Each row is a point on a landscape with many peaks, with its height.
A climber steps from a point to the highest of its 6 nearest points, and stops where none of them is higher. Distance is the straight distance between rows; heights are no part of it.
k_953: [  1  55  11   9  56  26 -42  16  28  26  -9]  (h 249)
k_66: [-19  40  14 -37  22  84  23  31  32  37 -32]  (h 499)
k_810: [ 21 -25 -26  -3 -12 -26  19  -8 -15 -37  35]  (h 458)
k_796: [ 24 -80   0   4 -31 -59  30 -58 -53  43 -44]  (h 176)
k_325: [ -5  32  12  -7  30  33 -16  21   9  -8  -2]  (h 211)
k_32: [ -1  16 -18  -2  35  24   6   8  -4 -15  16]  (h 505)
k_728: [ -4 -50  13  30 -36 -49 -23 -23 -18  -8 -25]  (h 212)
k_259: [ 30 -28 -30 -20 -34 -40  38 -16 -24 -29  57]  (h 414)
k_23: [ -6  27  23 -45  -3  83  15  31  31  16 -32]  (h 405)
k_469: [ 17 -56 -30  15 -42 -87  59 -42 -26  10  25]  (h 447)
k_873: [  3 -12  25 -52 -33  62   6  37   0 -13  11]  (h 74)
k_191: [  8 -50  -5  40 -31 -67  24 -36 -23  -5 -10]  (h 250)
k_69: [  4  18 -10 -18  35  40  14  17  -4 -14  26]  (h 392)
k_31: [ 14   6 -33   4  34   6  30  -9 -11 -37  39]  (h 537)
k_536: [-40  50  10 -21  36  65  29  12  44  71 -35]  (h 434)
k_688: [  8 -10  -3  57 -13 -42   2 -21   3 -37  -5]  (h 294)
k_197: [ 10  31   2  53  35 -28 -15 -10  19 -34 -10]  (h 213)
k_739: [ -2 -18  10  25 -28 -32 -46   0  -2  -6 -15]  (h 146)
k_931: [ -7  21   7 -28  19  68  17  31   8   8  -6]  (h 186)
k_700: [  8 -27 -14  16 -29 -32   2 -15 -13 -24  18]  (h 800)
k_351: [  2  11   7  17  -5 -23 -35  -5  13 -33 -10]  (h 194)
k_565: [  4 -26   2  -6 -38 -15 -21   3 -23 -22   9]  (h 193)
k_353: [  4  41  16  43  32 -17 -46  -9  28 -19 -12]  (h 265)
k_165: [  7 -27  -4   8 -29 -32 -17  -6 -15 -28   7]  (h 314)
k_844: [-18  51  26 -35  28  73   7  32  42  59 -34]  (h 803)
k_741: [  8  18  14  39  13 -25 -48   1  22  -8  -6]  (h 637)
k_71: [  8 -65 -16   4 -50 -61  27 -44 -38  15  -4]  (h 214)
k_492: [-18  23 -41 -22  65  38  31   3  -1  -1  20]  (h 274)
k_125: [ 20 -32  -5  43 -36 -77  53 -38 -12 -10   5]  (h 425)
k_722: [ 24  -6 -38 -20  10  10  32   1 -20 -29  52]  (h 515)
k_346: [ 15   4  -7  26  10 -19 -13  -5   4 -33  18]  (h 266)
k_206: [-11  51  -9  20  60  12 -26  -1  20  -4   0]  (h 44)
k_352: [ -7 -29  20 -39 -51  30 -21  39  -3  -8   5]  (h 170)
k_612: [ 11  14 -17  37  14 -24   1 -23   3 -47  12]  (h 408)
k_377: [-12 -12  27  10 -34 -22 -61  10   4  -2 -21]  (h 147)
k_695: [  7  19 -28  14  42  14   9  -5  -1 -32  22]  (h 595)
k_772: [ 17 -34 -18 -20 -28 -14  21  -8 -27 -27  40]  (h 410)
k_445: [ -9  78  43 -26  24  49 -24  36  41  70 -34]  (h 598)
k_556: [ 14 -35 -14  26 -35 -70  33 -36 -19 -27  19]  (h 387)
k_912: [ 29 -67  -8  18 -34 -89  67 -50 -41  38 -14]  (h 383)
k_126: [-18  38 -14 -10  54  53  -1   6  11   4   5]  (h 320)
k_72: [ -3  29  34 -34   4  66  -7  42  41  20 -18]  (h 511)
k_412: [  5  48  31   7   5  -8 -67  17  25  10 -17]  (h 339)
k_476: [-32  63  12 -17  48  51  -6  15  25  47 -26]  (h 396)
k_611: [-59  61 -15 -10  74  47  10  15  20  62 -18]  (h 183)
k_753: [ 10 -62  -2  35 -37 -91  92 -50 -30  37   3]  (h 577)
k_29: [ -7   7  31 -12 -22  38 -35  36  16   0  -1]  (h 301)
k_253: [-15  47 -19   9  74  32  -8  -1   9  -6   0]  (h 187)
k_668: [ -2 -76   2 -18 -54 -28 -14 -23 -44  22 -12]  (h 242)
k_956: [-11 -52   8  11 -44 -29 -34 -12 -19   1 -28]  (h 745)
k_404: [  1  51  34  -4  18  26 -55  37  31  21 -14]  (h 456)
k_176: [  4  -9  13  17 -18 -17 -38   0  -2 -19  -3]  (h 8)
k_9: [-57  55  -9 -17  54  56  25   9  20  62 -15]  (h 215)
k_680: [ 13 -55 -17 -39 -50 -18  10   0 -34 -10  31]  (h 313)
k_742: [ 13   3 -16   1  12  -5   1  -5  -8 -39  21]  (h 437)
k_542: [ -1   1  14 -29 -15  58  -7  39  16 -12   2]  (h 205)
k_74: [  0 -64   4 -45 -68   2  -7  12 -34   1  12]  (h 223)

For each start below, name the point where the climber stops.
k_71 | k_753
k_404 | k_844
k_931 | k_844
k_346 | k_695
k_176 | k_700
k_206 | k_695
k_325 | k_695
k_542 | k_844

Call two points neighbours if one is among the 6 nearest of the other. Go from one point of each pair to the other, from neighbour to neighbour, staying as high as possible. Name the lowest point that can't be avoided.
k_753 / k_700 | k_556
k_700 / k_695 | k_810
k_741 / k_700 | k_346
k_753 / k_956 | k_165
k_844 / k_741 | k_412
